Points, in no order, along strands that fork, close into loops and pass close to each other.
(in the rows, 128 means zero)
Points whose rows are less than 113 apart are linked; no others are. Some points are linked to none.
J_606: [108  67 155 131 120 138 159 156 148 101 109  81 116 136 159 102 157 180
 159 132]
J_926: [136 150 135 184 126 124 165  90  82 105 148 107 137 138 128 140 122 113
 113 131]
J_166: [133 134 109  80 128 106 132 110 197 156 139 124 133 127 117 131 108 156
 171 115]
J_921: [130 152  63 163 106 103 115  95 127 104 133 117 167 157 126 121 159  88
 106 118]
J_932: [156 139 158 118 126 117 129  68 137  93 101 182 104 173 100  70 168 142
 152 160]
J_540: [ 66 112 135  83 146 155 121 139 139 142  91 144 157  76 142  77 136 119
 106 114]
J_764: [168  98 152 149 116 177 151 103 128 165 178 133 133 193 156 169 116 149
 154 175]
J_355: [101 124 156 111 129 125 143 110 176 138 145 140 147 104 145 140 110 145
 130 137]
J_697: [160  78 118  82 135 172 117 152 147 119 124 115 115 159 101  81  88 108
 125 177]
J_700: [ 75 110 143  73 161 157 137 115 154 143  94 166 111  56 116 103 132 161
 194 124]
J_952: [139 156 113 112  96 111 139 105 100 152 154 158 144 126 102 152 160  56
  94 116]
J_657: [164 137 118 123  75 128 133 145 146 142 139  88  89 155 117 161 152 136
 119 173]
J_603: [104  80 171 118 153 190 145 133 166 119 110 202 129 139 108  51 171 158
 171 199]
J_163: [ 94 165 121 185 130  96 120  96  90 119 138 120 157  93 147 168 124  80
 121 108]
J_199: [109 130 141 100 128 143 106 139 134 101 158 149 120  95 144 113  54 118
 114  76]
J_265: [111 116 152  89 211 124 135 128  74 138  91 107 110  89 106 104 157 100
 150 125]
J_128: [ 78  76 126  96 147 194 139 119 143 129  98 172  97  96 115  70 159 173
 191 170]
J_11: [ 75 123 107  86 113 121  94 157 130 109 116 130 139  88 157 113 107  98
  91  97]
J_662: [155  99 104 132 170 119  70 137 114 185  97 138 137  82 108 129 157 108
  86 143]
J_301: [132 128  52 143  68 134 155 122 132 146 151 102 122 197 150 199 130 131
  97 126]
J_489: [170 140 101 189 110  54 130 109 105 112 115 140 111 107  93 171 148 135
 104  94]
J_736: [143 169  75 181 125 100 147 125 149 103 128  82 133 177 112 241  84 113
 114 137]
J_394: [169 149 102 191 131  78 110 121 108  98 162  94 118 115  81 176 113  97
 108  76]
J_421: [124 139 174  92 155 179 129 156 102  98 103 115  61  85  68  65 161 114
 149 160]
J_390: [120 122  96 102 175 107 126 162 114 137 132 121  90  88 127 148  73 164
 133  83]
J_951: [149 111 112 112  91 110  72 174  91 141 101 125 126 137 144 134 159 117
 127 113]
J_600: [126 136 112 101 139  91 169 132 121 179 123 147 142 151 149 199  66  82
  52 121]
J_550: [ 92 126  78 130 115  75 143 152 151 124 122 113 137 166 153 208  78  71
  60 118]
J_623: [115 136 140 100 162 137 154 163  59 117  83 133  89  87  87  87 122  99
 121 146]
J_577: [ 97 185  88 145 130  97 115 146  83 172 132 123 154 124 172 162 108 139
  97 169]
J_907: [111 113 124 103 133  97 168 125 136 174 122 158 133 102 145 155 100 112
  90 114]
J_382: [ 97 115 128 171 105 108 108 133 178 107 120  97 161 106 170 114 150 192
 108  92]
J_448: [155 110 145 131  95  73 116 124 141 114 132 157 120 111  90 143 148 120
 162  67]
J_510: [142 135 144 125 178 166 108 127 171 158 140 130 105  94  98  80 118 175
 165 167]
J_87: [111 137 123 164 116  89  90  88 116  90 117 105 163 152 159 157 150  82
 126  92]
J_795: [109 167  86 123 114  85 102 167 103 102 130 109 103 111 136 131 123 144
 102  52]
J_186: [ 86 136 103  20 159  91 119 143 124 146  72 148  92  98 136  98 134 129
 152  85]
J_820: [ 94 132  88  63 132  80 143 138 150 144 103 135 104 127 121 128 113 146
 194 107]
J_963: [132  89 157 171 157 186 162 128 180 131 125 176 169 126 105  60 121 140
 173 175]
J_762: [127 142  99  51 139 138 120 152 125 119 125  58 117 149 122  88 128 102
 111 114]
J_386: [119  96 114 100 118 177  99 125 122 157 118 177 143  79 150 106 185 161
 169 127]
J_807: [123 105 178 177 179 182 112 123 118 129 146 178 156  98  81  74 133 123
 178 197]
J_72: [113 119 110  81 144 166 123 152 152 130 136  59 145 158 128  92 110 106
 120 177]
J_929: [143 107 201 107 177 143 129 110 137 145 132  85 103 162 162 106 153 132
  83 155]
J_428: [113 132  64 119 103 138 137 104 148 110 152 139  99 146 143 180  59 120
  96 130]
J_542: [174 124 177 141 150 115  78 180 176 164 122 116 184 120  98 126 130 139
 161 130]
J_677: [139 124 106 167 132  75 126  86  98 112  86 161 128 111 102 111 176 136
 130 126]
J_284: [167 165  75 193 101 136 168 108 163  88 136 108 103 191 123 250 110 120
  62 117]
J_931: [ 82 100 147 101 119 105 120 104 159 124  79 172 165 103 155 113 142 120
 128 137]
J_804: [139 106 157 144  88 166 160  98 146 122 161 118 119 153 147 157 164 123
  86 125]
J_337: [123 112  79 129 139 123 113 110  90 151 130 100  56 117 138 175 107 145
 104 163]
J_288: [121 166 180 116 129 194 136 164 124 104 153 110 109 100 106  48 151 128
 142 152]
J_129: [117  76 165 133 188 120 121 102  67 154  98 135 128 101 126 126 172 116
 119 119]
J_800: [150 122 180 154 110 117 194 155 141 135 125 106 156 196 165 130 150 170
 116 147]
J_725: [157 129 131 144 117 159 120  95 114  93 119 152 115 159 136  71 151 167
 144 126]
J_582: [126 149  73 159 104 151 143 127 127 106 121  82 171 150 115  83 142 119
  97 160]
J_491: [123 125 123 110 145 109  88 140 138 104 134  62 105 144 136 124 125 120
 144 105]
J_796: [ 69 136 142  38 171 144 110 146  98 138  65 174 117  64 127  91 139 122
 187  98]
J_770: [121 200 105 130  85 111 155 125 104 134 163 126 124 125 107 156  92  81
  99 132]
J_381: [ 87 158 113 132 141 133 117 153  72 149 111 109 188 118 183 105 127 126
  95 152]
J_544: [142 119 145 133  88  78 168  75 127  99 143 145  95 148  95 146 175 109
 160  81]
J_395: [113 136 115 142 110 120 145  76  99  93  91 195 126 122 148  90 138 144
 129 121]
J_362: [169 152  57 180  71 148 150 132 157 121 164 131 150 200 146 247 119 112
  80 150]
J_776: [131  74 161 131 105 185 126 116 126 122 173 164 118 163 152 133 102 121
 160 145]
J_571: [143 127 182 107 144 162  99 149 161 151 153 142 108  75  71 101 149 148
 191 131]
J_325: [133 128 140 105 122 133 108 156 138 126 144 149 130 106  84 121 165 102
 190 105]
J_413: [117 172 112 102  67 116  94 166 121  97 136 125  86 118 135 123 107 140
 125 115]
J_983: [107 109 150 100 170 112 149 123  98 104 114  92  83 111 155 120  98 173
 126  90]
J_102: [112 115  75 105  99 157 112  89 104 143 171 133  91 124 135 165  97 123
 137 140]
J_261: [128 100 140 160 162 121 147 123 125 108 104  86 125 121 159 103 120 215
 152 101]
J_699: [135 143 179 189 158 167  75 128  99 150 160 157 147  82 105 109 143 137
 177 160]
J_323: [133 166 168 172 102 142 132 130  98  88 149 121 170 160 122 111 140  98
 155 125]
J_667: [163 120 185 142 160 133  76 139 141 168 143 128 163 138 155 159 118 127
 167 109]
J_391: [134 173 105 145 110  73 116 147 131 112 169 127  92 125 109 193  90  91
 117  99]
J_140: [108 133  61 144 131  54 102 170 101 138 112 132 149 148 142 187 101  79
  83 147]
J_149: [172 136 174 166 141 111 157  98 181 143 139 107 151 208 149 173 153 169
 131 133]
J_9: [135 145 179 149 150 134  75 140  92 148 123 184 126  81  94 138 149 116
 127 150]
J_581: [161 126 184 156 126 145 168 144 103 156 139 108 146 119 134  79 146 141
 103 114]
J_349: [123  82 171 108 107 133 159  79 157  89  97 177 121 202 134  75 153 140
 131 147]
J_585: [144 181 153 139 123 152 121 139  89  84 152  92 131 128 102  72 146 129
 164 126]
J_711: [147  80 173 129 193 151  89 136 113 178  96 114 156  98 121 114 165 114
  95 131]
J_686: [183 116 111 112 114 157 124 114 181 129 132 149 126 161 126 100  84 138
 119 153]
J_43: [171 127 164 143 154 144 136  99 114 175 163 153 163 142 135 160 102 126
 158 144]
J_682: [145 157 109 145  98 117 142 125 156 121 142  82 127 170 144 200 124 124
 124 137]
J_451: [118 141 117 116  77  87 162 104 122 112 139 166 118 167 133 165 155  80
 120 105]
J_38: [144 160 124 118  68 145 124 120 148 105 164 119  83 130 110 123 126 133
 150 142]
J_838: [ 94  90 180 110  98 171 161 123 150 119 139 176 150 178 163 101 132 141
 132 153]
J_65: [108 148 110 167 139 110 102 147 103 118 122  83 147  86 151 103 139 162
 112  80]
J_278: [120 152 114 151 138 105 117 138 110 159 111 113 106  90 159 170 107 169
  91 149]
J_767: [146 122 166 142 136 121 170 162 117 127 115  84 154 163 141 113 113 114
 115 108]
J_956: [118 141 122 101 155 103 143 137 140 126 145 123 107  99 122 120  40 140
 164  41]
J_533: [128  89 109 123 113 142 118 154 164 138 131  81 157 131 159 121 172 163
 129 114]
J_158: [155 132  93 133 102 138 140 104 161 118 143 156 123 123  98 141  47 142
  98 158]
J_469: [155 130  76 122 139  86 103 146 130 166 112 125 152 131 107 149 120  97
  96 143]
J_973: [158 128 131 173 109 168 165 142 136 109 141 130 177 125 123  77 147 139
  98 138]

A piece is all that can be reached along the links. How many separate loops has the piece of each point below (a circle has one, a figure eight two, a Y none), and how many tips (points with one link)?
J_129 -> loops 1, tips 2
J_544 -> loops 0, tips 2
J_686 -> loops 0, tips 2

How many points has the smallest loop of links through each point below? Write - if it is on no loop.
J_362 -> 5
J_973 -> -
J_451 -> -
